A landscape with many valleys, sampled at points; each row gives a point and its height.
From any point a ball rolls to the lowest of the 3 points nearest to it. It stops when none of these is lower. Distance is the straight distance between rows; heights are no part of it.
ravu (h 537): [ 11  -5  -6  -9 -12  -2  -4   0 -20   1  -8   8 -26  -6  -1  -3   9   4
  17  10  -1 -31  -1  -3   5]
kepu (h 771): [ 23  12  -6 -33 -30 -16  -3  19 -35 -17  -8 -12 -24 -27  31  23  14  -2
  23  27  54  -5 -10 -16   5]
Ludu (h 494): [ -4 -39  16  38   4   9  -5 -22  43  -3  -9  23  15  27 -39 -37  -6  16
 -18 -20 -52 -41   1   1 -12]
raton (h 785): [ 31  12  -3 -29 -31 -15  -4  28 -38 -18 -14 -14 -25 -23  31  16  16  -4
  23  37  60 -13  -8 -22   7]
fusa (h 642): [ 19  26 -16 -44 -19 -14   0  22 -40 -13   2 -23 -21 -36  57  35  20 -19
  25  38  58  30 -12 -15  17]
Dep (h 446): [ 10  24  -4 -30  -9 -20   1  20 -39  -3   9 -15 -11 -28  54  42   5 -18
  14  33  46  47  -5  -6  12]
Verav (h 383): [ -4 -37  14  44   8  12  -4 -18  46  -3  -7  24  17  27 -42 -41 -14   7
 -29 -25 -58 -33   3   7 -10]
nuso (h 284): [-11  39  -6 -24   7 -15  11  25 -30  10  20 -11   5 -12  49  42  -2 -27
   8  19  51  67   6   5   5]
Safol (h 206): [-12   7   3   0  11   5  -6  -3   2   5  13  -6  16   3  -7  -4  -7  -5
  -4 -20  -5  16   8  15  -5]
tekik (h 342): [ 20  -2  -3   0 -23   0   0  -1 -10 -16 -18  17 -30 -12 -10 -18  31  16
  17  11  -6 -50  -1 -18   3]
fep (h 190): [ -5  23  -3 -16 -10  -8   5  21 -24  11  10  -6  -9 -14  31  26   1  -3
   7  24  37  32  -3   1   0]
vog (h 498): [-12   0   3 -11  -3   8  -6   1 -10   8   8 -10   9   1   5   5  -9  -4
   1   4   4  14   8   5  -5]
vis (h 204): [-17 -30   6  41  17  19   6 -26  51   3  -5  21  23  25 -44 -36 -10   7
 -29 -33 -48 -22   3   6 -16]
kur (h 443): [ 39  16   8 -40 -41 -16  -9  28 -40 -23 -21 -16 -28 -23  28  14  37  -1
  22  45  72 -30 -13 -22  11]
binor (h 556): [-24  -2  -5  15  25  12   2 -12  17   4  16 -12  20   1 -11  -4 -22  -7
 -19 -37 -25  34  13  34  -6]
Tak (h 532): [  0   4  -3 -15  -4   1 -11   4 -19   8  -4  -1  -2 -11   1   6   7   4
   8  17   6  -4   7   1   3]
naf (h 660): [ 15  22 -12 -45 -13 -20   3  22 -48 -18   8 -19 -14 -31  56  41  15 -29
  26  41  61  33  -7 -16  22]
Rege (h 373): [-26  11 -13  -9   9   4   3   1  -5   9  25  -9  18   0   6   5 -18 -20
 -12 -16  13  48  10   7  -5]
pubo (h 357): [-32 -13  -3  44  48  22  14 -29  58  21   7  -3  32  34 -30 -14 -53  -2
 -38 -44 -70  35  21  22  -7]
nela (h 131): [-11   3   2  13  20   2  -5  -8  11   1   8  -1  17  11 -15  -2  -3   3
  -7 -28 -10   9   4  15  -6]
silom (h 538): [  5 -31  16  32  -7   2  -2 -15  32  -1 -21  24   4  17 -31 -27  -1  25
   2 -11 -41 -44  -6  -7  -4]
Kenub (h 332): [-14  42  -3 -39   2 -22  -3  29 -30   0  19 -23  16 -20  53  57  11 -35
  13  30  64  75   0   6  11]
keka (h 719): [ 18  15  -7 -23 -24 -21   2  26 -35  -4  -4 -11 -22 -29  37  26   6  -5
  22  28  45   6  -6 -14   5]
fasef (h 402): [ 42   9   3 -33 -44 -18 -10  28 -40 -14 -20  -6 -32 -18  22  15  40   6
  26  47  67 -44 -11 -30   9]
voni (h 425): [  9   5  -5 -19 -22  -9  -3  18 -21   2   2  -4 -20 -19  29  14   2   3
  10  27  33   2  -8  -5   2]
Bibi (h 672): [ 27  26  -8 -45 -27 -18  -1  27 -49 -23  -4 -21 -26 -28  55  43  30 -22
  22  41  69  17 -14 -14  19]
tiz (h 436): [-23   2   1  21  30  14   6 -15  28   1   8  -7  22   7 -18  -7 -16  -3
 -22 -37 -24  20   7  31  -1]
Lages (h 390): [-35  14 -13  -5  20   7  -1  -3   3  15  28 -10  22  -4   5  10 -18 -20
 -11 -22  12  54   2  10  -3]
kinel (h 544): [  9 -16   7  11  -5  12   1 -11   5  -5 -19  10  -9   2 -20 -16  18  20
  13   1 -26 -42  -5 -20   1]
ronom (h 909): [ 16 -32  11  15 -12  10  -1  -7  10 -13 -29  20 -17   1 -32 -33  12  25
  21  -1 -30 -58  -2 -17  -1]
Napo (h 225): [ 27   1  -9 -23 -23 -18 -10  20 -23  -9 -13   2 -35 -18   6   9  16   5
  19  13  31 -39  -8 -27  10]
sed (h 417): [ 42   7   6 -31 -36 -24 -10  25 -37 -12 -24  -4 -40  -9  17   8  31   5
  25  41  61 -49 -14 -35   9]
Fotu (h 611): [  4  -7   9  15  -2   7   0 -18  11   0  -9  16   4  12 -23 -16   9  25
  10  -5 -30 -30  -4 -10  -2]
kub (h 337): [-10 -13   6  37  14  14   5 -21  38  -1  -2  18  16  21 -33 -26 -10   8
 -26 -24 -42 -15  -2  12 -13]
Bila (h 237): [-14   0   5  19  19  -2   0 -10  19   7  14   8  18  14 -15  -9  -8   1
  -9 -29 -17   4   2  14  -3]
liga (h 560): [ -5 -16  10  22  -1   3   1 -16  22   1 -13  19   7   9 -26 -13   5  23
   4  -6 -29 -28  -8  -5 -10]
Soge (h 427): [ 16   4  -8 -20 -18 -14  -4  17 -28   0  -6  -6 -19 -22  27  19   0   1
  15  30  36   8  -7 -11   9]
zibov (h 381): [-10 -11   7  27  18  12   5 -18  31  -7   7  15  18  19 -24 -24 -13  11
 -20 -29 -43 -11   3  16 -15]
Zar (h 282): [-16  -9  -1  32  32  18  10 -15  33   6   9  -1  14  21 -23 -12 -22  -6
 -27 -42 -34  18   6  22  -1]
Mep (h 790): [  7 -38  10  19 -10   8   6 -14  13  -7 -25  18 -13   7 -31 -25   6  24
  14  -5 -33 -53  -6 -19   4]
bif (h 243): [-17   3   1  -4  10   2  -5  -5   1   6  17 -10  16   3   2   3 -15  -6
   0 -14   1  23   7  15  -6]
zavu (h 196): [  8  21 -10 -21 -11 -12   8  23 -31   8   0 -11 -20 -28  35  31   4  -2
  14  29  45  21 -12 -12   9]
damun (h 293): [-24  10   4  -4   9   2  -6   0  -7   6  19 -14  17   3   2   1 -16  -9
  -2  -9  10  28  10   2  -3]
sug (h 285): [-13 -22   9  41   8  12  -2 -16  44   1  -3  19  17  23 -45 -38  -9   5
 -30 -27 -48 -29   0   2  -8]
folog (h 578): [  4  10  -7 -18 -17 -15   3  20 -27  11  -3  -7 -16 -16  27  20   3  -2
  12  29  32  15  -7  -4   6]
lazed (h 772): [ 24  10  -8 -26 -28 -17  -3  24 -34 -12  -5 -14 -23 -30  24  18   8  -2
  24  27  46  -5  -8 -20   3]
faz (h 770): [-44  -4  -8  21  26  11   9 -13  18  10  16  -9  26   8  -4  -1 -29  -8
 -19 -36 -22  47  17  38   3]
vizo (h 236): [-36  -2   1  25  44  27  15 -21  47  11  10 -14  35  20 -17  -9 -41  -4
 -34 -38 -47  44  17  37  -7]
Bepe (h 327): [ 19  -8  -4  -4 -19  -1  -8   7 -18 -14 -14  11 -30 -11  -1  -5  19  17
  15  14  -6 -43  -2  -7   5]
meka (h 584): [  4  -9  11  10  -2   8   0 -19   7  -8  -8  10   0   7 -16 -14   7  18
  14   0 -26 -21  -4  -6  -2]
zeri (h 497): [  3  -5  11  14   4  -4 -11 -15  -2   1   3   4   5  14 -14  -9   1   6
   8  -5 -21 -19   5  -4   1]
bapu (h 226): [  5 -44  13  35   1  13  -9 -20  47   6 -23  29  13  24 -53 -41   1  17
 -14 -17 -65 -54  -4   4 -12]
tisib (h 495): [ -5   6   1  -8   3   4 -10   2  -7  13   0  -6   8   2  -8   6  11   4
   9   7  -1  -1   9   5  -1]
miva (h 198): [ 13   5 -10 -24 -17 -10  -6  23 -26  -2  -6  -8 -24 -29  18  13   4   5
  25  27  37  -1  -5  -9   3]
nepev (h 499): [ -2 -22  10  32   2  11   1 -20  27   2 -14  23   6  17 -31 -20  -4  23
  -7 -15 -40 -38  -6  -5  -1]
nid (h 260): [ 31   8  -1 -26 -30 -16  -7  28 -28 -14 -14  -4 -29 -19  14  10  24  11
  19  24  48 -31 -14 -30   9]
Mopeb (h 366): [  4  29  -7 -25  -7 -19   1  14 -35  -1  14 -14   0 -18  50  30  -1 -13
  15  33  43  47  -8   1  14]
ded (h 463): [ 40  14  10 -43 -46 -26 -13  29 -53 -25 -17 -14 -34 -24  41  18  46  -1
  29  54  75 -37 -15 -25   7]
Gipif (h 426): [ -4   4   1   9   6   0  -7 -14  -2   5   4  -1  13  12  -9   1  -1   8
   2 -17 -12  -2   7   1  -1]
Razed (h 820): [ 32  12   5 -39 -41 -21   1  28 -52 -23  -8 -20 -33 -23  47  30  38 -17
  27  45  84 -14 -11 -28  14]
Vosak (h 205): [  6 -43  15  36  12  12  -5 -25  58   7 -21  26  15  27 -63 -44   2  19
 -25 -26 -66 -57   2   2 -15]
Kemog (h 101): [-14 -11   7  34  24  13   7 -18  28  -2   9  13  12  25 -18 -22 -22  -3
 -29 -38 -37  -4   6  19  -7]
gugo (h 263): [-24  -6  -6  33  33  19  14 -16  35   8  13   2  16  25 -23 -18 -23  -7
 -34 -36 -42  17   9  23  -6]
Mogi (h 255): [-29  -4  -7  20  37  20  11 -21  31  10  16 -12  25  12 -13  -4 -34  -6
 -29 -38 -47  38  16  41  -1]
Kulaf (h 519): [ 13 -10   0   4  -8   5  -2 -12  -8  -7 -11   6  -9   0  -7  -6  11  12
  15   9 -19 -27   3  -8   2]
Nusok (h 386): [-12  -3   7  28  28  12   9 -14  28   2  10   3  18  15 -17 -10 -13  -1
 -23 -39 -29   6   9  21  -3]
ren (h 540): [ -6 -32  11  39   3   7   0 -19  41   2 -14  27  10  23 -32 -29  -6  18
 -14 -17 -43 -39  -2  -2  -6]
dobo (h 602): [  8 -17   7  24  -5   9   1 -15  14   0 -18  13  -1   8 -26 -12  11  23
  11  -1 -30 -41  -5  -9   3]
suk (h 266): [  1  25  -5 -25  -6 -12   3  19 -24   5  13 -16  -3 -22  42  24   8 -12
   8  32  42  45  -4  -2  -2]
sav (h 421): [ -7  46  -5 -48   1 -20  -1  30 -34  -1  11 -25  -2 -25  61  56  16 -29
  18  38  61  64  -2   1  21]
zos (h 185): [-30 -20  -5  34  47  18  15 -30  57  17   9   2  32  31 -32 -19 -46  -2
 -35 -48 -67  34  16  25 -10]
dod (h 435): [ 17 -41  13  35  -7   7  -4 -18  46   3 -29  32  -4  17 -53 -36   9  30
   4 -17 -51 -67 -15  -6  -3]
zulut (h 566): [ 18   7 -10 -18 -17  -8  -8  16 -19   2 -15   0 -31 -16   1  12  15   5
  12  16  18 -27  -6 -15   3]
dukib (h 304): [ -8  26  -5 -19   3  -3   2  18 -26  10  17  -9   7  -8  28  19  -2 -15
   2  22  28  41  -2   4  -8]
zulag (h 154): [-19 -31   2  40  26  25   9 -20  54   0   0  11  19  24 -42 -33 -18   6
 -40 -35 -56 -13   6   7 -11]
zoku (h 543): [ 18   1 -11  -8 -17  -6  -7  13 -24  -4  -8   7 -27  -6   3   1  15   7
  15  11  10 -30  -3 -10   5]
bodud (h 340): [-16  -8   9  30  20   3   5 -13  24   1   7  10  15  18 -17 -13 -14  -1
 -18 -33 -27  -3   4  19  -3]
Kibe (h 676): [ 13  26 -12 -49  -9 -25  -1  26 -47 -15   4 -20 -15 -30  64  45  19 -29
  19  37  65  38  -3 -14  23]
Kupo (h 542): [  8   1  -7 -11 -12  -4  -5   5 -23   8  -8   2 -22 -10   2  10  12   7
   7  15  10 -20   0  -5   6]
buse (h 656): [ 16  18  -8 -30 -25 -16   4  26 -40 -11  -3 -15 -26 -29  36  32  15  -5
  18  26  57  15 -10 -21  11]
Vume (h 119): [ 26   8 -10 -24 -25 -11  -9  21 -25  -2 -18  -4 -30 -18   9  14  14  10
  22  20  39 -28  -8 -20  13]
limud (h 528): [  4  -4   0  -3  -3  -1  -4 -12 -11   9  -3   4  -8   9  -8   1   5   2
  16   3 -15 -21   6  -2   4]
Medog (h 536): [ -7   4  -2 -12  -8  -2   2   6 -19  13   8 -10  -2  -3  20  10  -8  -7
   2  18  21  16   5   2  -2]
far (h 208): [ 18 -60  14  49  -1   5  -8 -26  54  11 -19  38  -3  36 -60 -47  10  18
 -14 -26 -81 -73  -1  -3 -12]
tuvum (h 420): [ -7 -20   8  38   4  14   0 -17  41   5  -1  20  18  25 -33 -24  -3  17
 -22 -23 -43 -26   0   4  -9]
nus (h 108): [-24 -27  -2  35  34  26  10 -35  56   0   3   6  25  17 -41 -31 -38   1
 -37 -44 -70  11  11  15 -12]
lur (h 440): [-19   9   0 -14  -3   2  -4   1 -12   9  15  -8   5   1  11   0  -8  -7
   3   9  11  17   5   6  -2]
rariv (h 496): [ 15 -43  14  30   1   4  -6 -14  43  -1 -29  27   1  20 -47 -32   7  30
   0  -8 -50 -59 -10  -1 -14]
dud (h 303): [-34 -21  -3  38  42  23  11 -34  62  14  11   3  28  33 -38 -26 -48   3
 -41 -49 -81  22  17  19 -11]
dib (h 581): [ 15  25 -14 -32 -14 -14   9  21 -31  -4   3 -15 -15 -29  44  35  13 -13
  18  36  52  30  -8 -11   7]
Gido (h 412): [-28   9   1  -1  11  -2   2  -4  -2  10  20  -9  23   5   2   5 -18 -14
 -13 -21   5  34  13  11  -4]
Gos (h 396): [-26  -2  -3  20  29  14  10 -20  26   2  17  -8  26  11 -10 -10 -27  -9
 -25 -34 -31  30  14  35  -3]
Bizop (h 249): [ -8  24  -6 -23   6  -4   4  14 -25   5  26 -13  13  -6  34  21  -2 -21
   1  26  33  55   6   9  -2]
kenap (h 614): [ -1   4  -2 -14 -11  -2  -7  13 -25  11   6  -4  -7 -16  16  15   1   1
   8  25  18  12   3   8   4]
toveb (h 307): [ 29   1  -3 -11 -19  -8 -14   7 -21 -17 -11   8 -32 -11  -4  -9  25  11
  19  12   4 -47  -6 -15   5]
vavi (h 794): [ 33  13   0 -36 -33 -17 -12  27 -35 -19  -8 -12 -33 -25  23  18  21   0
  24  32  58 -23 -11 -22   8]
bopip (h 467): [ -6   7   2  -2   6   2  -3 -10  -5   8   3  -4   7   5 -10   2   3   3
   5  -2  -2  -2   5   1  -3]
bek (h 220): [ 32   6  -5 -19 -28 -15 -14  10 -25 -14 -12   7 -32 -12  -2  -4  19  12
  19  19  16 -47 -13 -22   3]
fegi (h 405): [-16  13   1 -12   3   0   3   5 -17  11  18  -9  14   7  11   9  -7 -11
  -6   3  18  27   5  -1   0]
Kas (h 441): [-34   3  -7  10  18   3   4  -3   6   7  24  -9  20   2   3   5 -29 -14
 -16 -32  -8  42   6  22  -4]
pekar (h 180): [-10  -7   9  25  18   0  -1 -19  19  -6   9  11  14  21 -11 -19  -9   8
 -10 -24 -29  -4   5  11 -12]
med (h 530): [  4  36  -4 -41  -5 -24   8  24 -44  -3   8 -20  -7 -24  55  43   6 -21
  18  32  59  52  -6  -6  19]
zot (h 472): [-10 -36  16  37   5  11  -2 -15  42   3  -3  24  15  24 -39 -37  -9  16
 -23 -18 -50 -37   0   3 -10]
tud (h 457): [-12  15  -1 -13   1   4   4   6 -15   9  17  -8   7  -1  15  12  -5 -13
  -1   6  21  28   7  -1  -4]
zotep (h 546): [-24   5  -1   9  19   1   0  -9  13   3  19  -7  24   6  -9   0 -24 -16
 -12 -35 -12  36  11  31  -9]
Lifes (h 309): [-15  31  -6 -21  12 -11  10  23 -26  12  30  -8  10   2  43  29  -8 -32
   0   9  43  68  12   9  -2]
Lede (h 192): [-16 -18   3  27  22  23   3 -22  50  -8   5  15  19  22 -32 -34 -20   5
 -37 -33 -46  -5  -1  11  -8]
vopu (h 533): [  9  26 -13 -28 -11 -13   4  19 -33  -2   9 -19 -12 -26  41  30  12  -8
  16  33  42  36 -13  -5   9]
Tira (h 488): [ -3 -41  14  40   7  12   1 -20  54   6  -8  27  19  25 -55 -47 -11  14
 -25 -26 -63 -42   3   7 -20]
fuza (h 428): [-17  20  -6 -22   8  12   8   4 -14   8  21 -11  15  -1  20  15  -5 -21
  -6   8  22  48   3   8  -8]
Kopa (h 589): [ 18   7 -12 -25 -18  -6  -9  18 -20   4 -14   0 -19 -23  13   8  11   9
  14  23  24 -10  -9  -3   2]
botik (h 647): [-33   3  -5  16  24   2   6 -13  12   9  19 -10  17   4  -7  -3 -26 -15
 -18 -39 -23  40   7  34  -7]
reluf (h 201): [-21 -35   8  40  26  22  14 -25  62   7  -1  15  22  25 -53 -35 -24   5
 -36 -47 -70 -10  10   6  -8]
pomok (h 387): [ -7 -10  10  27  13   7  -1 -22  23  -2   3  10  16  21 -20 -23  -7   9
 -15 -23 -31 -10  -4  11  -8]
pep (h 564): [ 11 -42  12  29  -4   6  -5 -15  35   3 -26  26   5  14 -37 -32   6  34
   6  -8 -50 -56  -9  -6  -5]
ganur (h 531): [ 14  -8  -2  -3 -11   1  -5  -3 -12  -7  -7   8 -18  -1  -4  -7  13  10
  11  11 -19 -29   5  -9   3]
puz (h 655): [ 22  26 -10 -47 -21 -17  -1  23 -45 -21   8 -18 -16 -36  58  40  24 -26
  26  40  65  29 -12 -13  18]
baviv (h 358): [ -3   3   4  20  11  -1   0 -14  11   6  12   4  17  14 -13  -9  -7   6
   2 -19 -23  -2   7   1  -2]
Niku (h 345): [ -9  23  -3 -17  -4  -1   6  15 -23  14   8  -7   0 -10  31  19   5 -11
   4  23  32  31   2  -1  -1]
tizu (h 452): [ -9  40  -3 -37   0 -28   0  26 -36   6   9 -19  -1 -19  58  49   9 -28
  16  33  59  64   3   1  20]
mal (h 482): [ -2  -8   9  34   8  10  -2 -19  27  -4  -3  16  15  20 -28 -21  -3  20
 -10 -18 -33 -18  -6   5 -12]
ruli (h 187): [  0  41  -8 -43  -3 -21   3  27 -45  -1   7 -26  -7 -27  65  52  17 -34
  28  38  68  52  -8 -11  31]
luz (h 245): [-20   9   4   0  16   0  -4  -7   4   2  18 -15  23   2  -4  -1 -16 -11
   0 -23  -2  23  10  13 -11]
tufo (h 146): [-25 -29   0  35  34  26   9 -36  63   5  -3  11  23  16 -46 -30 -35   9
 -35 -50 -80   7   9  13 -11]
Zin (h 377): [ 14 -44  10  37  -1  12 -13 -16  48   8 -27  32   5  20 -51 -39   7  28
  -6 -19 -59 -63 -14   4 -10]
fizel (h 256): [-25 -16  -3  32  37  21  19 -24  45   9   7  -1  21  27 -29 -20 -38  -5
 -37 -44 -54  23  19  25  -3]
fug (h 102): [-32  -6  -5  32  47  22  17 -30  55  22   9 -11  34  25 -29 -12 -40  -1
 -41 -44 -61  39  22  31  -5]
luf (h 363): [ 13 -10   3   5 -23   5  -8   3  -7 -15 -25  17 -28  -4 -16 -15  29  20
  16   3  -9 -56   2 -17   4]
surun (h 130): [-21 -24  -4  34  33  27  10 -25  57  -4   3   5  18  23 -39 -31 -20   1
 -34 -37 -62   3   8   9 -14]
sar (h 380): [-13  21  -6 -15   0   5   5  11 -15  14  13 -10  10  -5  25  10  -4 -14
  -8  12  30  40   5   3  -6]
bovi (h 339): [-23  14  -3 -12   7   3   0   1  -7  12  18  -8  17   5   5   7 -12 -17
  -2  -8  16  36  10  -1  -1]
Lam (h 248): [ -6  30  -5 -26   2 -12   5  23 -29   3  22 -11   0  -6  43  28  -3 -24
   5  26  35  59   7   9  -1]
Golu (h 65): [ 12 -46  12  40   3  13  -8 -20  54  13 -24  31  11  28 -53 -42   8  15
 -16 -24 -68 -60  -6   3  -9]
vot (h 63): [ 32   3  -5 -21 -24 -13 -11  16 -23  -8  -8   5 -33 -16   4   1  10   5
  23  13  20 -41 -14 -17   9]
gega (h 258): [-21 -13  -1  37  34  23  19 -22  37   8   8   1  19  27 -27 -20 -36  -9
 -36 -42 -52  17   6  21  -6]
fip (h 582): [  3  -9   7  21   1   9  -1 -20  20  -3  -5  12  11  15 -23 -14  12  22
   2  -8 -29 -22  -3  -6  -7]
sino (h 384): [-13  43  -5 -50   2 -21  -5  32 -35   0  14 -26   2 -28  60  55   7 -31
  17  42  66  73   0   3  20]
fafik (h 341): [ 37  15  -2 -31 -38 -19 -12  30 -38 -14 -22  -8 -32 -14  14  13  30   5
  29  32  58 -37 -11 -36  13]
Nule (h 376): [ -8  17  -2 -15 -10  -9   4  16 -23  11  11  -6  -9 -14  24  19  -2  -3
   9  26  28  21  -4  -4   3]
Nitad (h 442): [ 49   9   5 -39 -43 -24 -14  27 -44 -13 -22 -12 -34 -20  30  17  47   7
  28  58  72 -48 -16 -30  15]
fidu (h 612): [ 17  26  -9 -33 -19 -15   3  23 -35  -8   0 -19 -11 -31  44  34  18  -9
  21  29  53  27  -9 -16  13]
bove (h 550): [  0   5   2 -15  -1   2  -5   0 -14  11   2  -8   1  -9  -2   2  -2   0
   3  15  11   0   6   9  -5]
Pupi (h 197): [-27  -4  -8  27  40  22  17 -26  47  11   8  -8  32  20 -19 -10 -35  -9
 -38 -42 -49  36  17  34  -9]
tofa (h 322): [-23   1  -3  26  28  11   7 -11  29   7  10   1  20  19 -19 -11 -21  -5
 -28 -40 -34  22   7  30  -5]
bele (h 338): [ 35   0  -2 -16 -32 -12 -20   7 -25 -17 -15  15 -30 -14  -6 -12  29  17
  16  14  16 -55 -17 -23   2]
lud (h 626): [  4 -32  13  30  -6   5   2 -19  20  -8 -17  22  -7  12 -29 -22   3  25
  12  -9 -40 -49  -4 -12  -1]
sopod (h 481): [  8  -8  -3   4  -8  15   2 -14  -3  -7 -14   9 -16  -4 -11 -16  23  17
  12   4 -22 -36   0 -14  -1]
kivol (h 462): [ 39   3   1 -27 -32 -21 -17  18 -34  -8 -18   1 -34 -12   5   2  29   8
  26  23  46 -44 -13 -32   7]
vit (h 534): [  2  -7  10   9   4   1  -3 -18  -1  -3   0   5   5  11 -15  -9   2  13
   6  -4 -26 -20   4  -2  -6]
benu (h 274): [-25  -8  -5  29  35  19  17 -13  28   9   7  -1  23  20 -24 -14 -26  -8
 -33 -45 -38  29   9  31  -3]
zodif (h 264): [ -9 -16   5  32  19  17   6 -21  41  -3   3  11  19  18 -31 -24 -18  11
 -26 -24 -42 -11   1  16 -11]
duli (h 231): [ -9 -12  -3  34  20  16   7 -21  27  -6  12  10  17  19 -21 -27 -21   4
 -25 -30 -37  -6   0  22  -8]
pup (h 406): [  7  27  -7 -20 -13 -10   6  17 -27   3   3 -13 -11 -21  35  32   4  -1
   6  27  41  26  -9  -8   1]
kag (h 798): [ 28  16   1 -34 -37 -23   0  27 -40 -17 -11 -13 -27 -26  37  22  22 -11
  27  36  70  -8  -7 -26  13]
teto (h 489): [-23   0  -3   9  20   2  -6  -5   3   0  21  -7  20   1  -1   0 -19 -15
  -9 -33  -6  35   9  20  -4]
zemab (h 664): [ 19  26 -14 -38 -21  -7   6  25 -44 -16  -3 -22 -22 -32  49  39  24 -18
  23  32  66  16  -9 -24  13]
piz (h 934): [ 16 -27  16  12 -17   8   3  -4   4 -13 -21  17 -26   5 -27 -25  14  23
  13   1 -30 -66  -3 -19   6]
Tiv (h 364): [ 36   1   0 -23 -31 -21 -16  15 -31 -11 -14   5 -35 -14   6   3  17   3
  23  20  29 -42 -12 -27   4]
sode (h 121): [-22 -26  -2  37  33  24  11 -28  50  -3   5   4  20  22 -40 -35 -34  -2
 -37 -42 -64   7   8  17 -12]
gom (h 305): [-15  44  -2 -33   7 -16   6  25 -31   5  19 -17   6 -17  61  45   3 -35
   6  23  56  73   6   8  10]
Kopub (h 246): [-25 -18  -5  32  43  23  17 -30  50  13   9   1  20  28 -39 -16 -44  -3
 -36 -46 -64  27  16  16  -8]
Kuveg (h 414): [ 14 -17   7   6 -18  12  -3  -6  -2 -13 -20  14 -19   1 -17 -15  21  20
  11   2 -17 -51   4 -17   1]
Gesa (h 590): [  0 -10  12  16  10   4   1 -22  17  -1  -1   5  15  14 -16 -16  -3  10
   2 -13 -32 -13  -2   0  -9]
vete (h 521): [  1   3  -6  -8  -3   2  -7   2  -8  11  -4  -2  -7   1  -2   1   7   7
   7  16   3 -13   6  -1   8]
Vime (h 238): [ 29  11  -6 -33 -24 -15  -5  18 -27  -7 -19  -7 -22 -19  13  12  23   7
  23  23  44 -21  -9 -23   3]
Bepiz (h 502): [ -7   3   4 -11   3   3  -6  -2  -9   5   6 -11  13   1   0   2   1   0
   3   3   4   4   2   9   0]
mibok (h 333): [ -3  41 -11 -48  -4 -20  -4  31 -42  -5  11 -28  -1 -30  65  60  12 -36
  20  42  75  61  -3   0  21]
Sizez (h 515): [ 46   1  -1 -31 -33 -27 -16  17 -34 -15 -22  -1 -35 -11   2   5  26   8
  28  37  41 -51 -14 -30   5]
Tid (h 535): [ -1 -17   7  26   0  10   2 -13  19   0 -17  19   0  13 -28 -18   4  23
   3  -9 -33 -35  -5  -8  -4]
Mugo (h 469): [ 39   5  -1 -23 -35 -23 -19  15 -30 -20 -19   9 -35 -10   4   0  24  13
  19  25  33 -53 -12 -30   1]
Fotun (h 468): [ -1 -16  13  34   7  13  -2 -19  30  -2  -6  18  15  20 -27 -22  -4  23
 -13 -15 -38 -22  -3   1  -7]
libu (h 539): [  9   8  -6 -19 -18  -3  -6  15 -24   5  -6   0 -16 -18  14  16   5   1
   5  17  20  -2  -8   2  -2]
kezip (h 563): [ -8 -46  14  41  15  16   1 -28  60   3  -7  18  17  22 -58 -53 -19   2
 -33 -37 -68 -31   9   4 -15]
Mukif (h 849): [ 21  25  -7 -38 -37 -18  -2  32 -50 -15  -1 -18 -29 -30  47  34  35 -17
  22  41  83   1  -8 -27  16]
nupa (h 395): [-32  10  -6   2  11   5   2  -3  -1  12  24  -9  21   4   2   7 -16 -11
 -14 -26   4  42   8  14  -4]
mon (h 579): [  7 -36  15  32  -6   8  -1 -13  31  -5 -18  27   8  16 -40 -30  -3  25
   1 -14 -45 -46  -4  -1  -6]
doden (h 548): [ 11   8 -10 -19 -10  -3  -6  10 -20   8 -12   0 -16  -9   2   9  15   8
   5  16  16 -16  -3   3   4]
Gigos (h 326): [-16  27  -8 -22  15   0  12  18 -22   2  33  -9  12   1  35  23 -14 -27
  -6   6  32  63  12  11  -6]
pipuv (h 437): [  0  30  -4 -31   2 -22   4  22 -31   2  16 -16  -1 -18  51  38   6 -20
  10  28  47  57   1  -4  12]
likab (h 155): [ 12 -51  13  44  -3  11  -7 -23  55  14 -20  30   9  32 -60 -46   9  18
 -19 -28 -73 -65   0  -1 -13]
figol (h 181): [-16 -14   1  32  29  17   5 -19  36  -8   7   8  18  23 -30 -30 -25   1
 -29 -40 -51   3   4  16  -9]
duto (h 359): [-21   9   3 -12   3  -1  -1   1 -12  14  17 -14  13   5  12   5 -15 -10
   1  -1  18  27  13   8  -7]
Fof (h 186): [ -3  27  -3 -21  -1 -10   5  11 -25   3  18 -11   1 -14  42  23  -1 -16
   7  31  41  47  -4   8   0]
pefab (h 512): [  0   6   0  -4   2   3  -6   5 -15  12  -5   2  -5   5  -5   6   9   3
  11   7  -5 -12   2  -1   5]
Vidov (h 391): [-26  22 -14 -15  15   8   8  -3  -6   6  23  -9  20  -9  22   7 -16 -19
  -7 -12  16  64   9  16  -9]
mifi (h 623): [ 15  29  -7 -30 -15 -13   9  23 -30  -4  -6 -21 -14 -28  38  33  15  -9
  20  32  55  30 -14 -18  14]

For each start below, name the point where the ball stops.
Kenub -> Fof
ren -> nus
Ludu -> nus
Fotun -> nus
fegi -> nela
Vidov -> nela
Medog -> nela
kezip -> nus
ravu -> vot
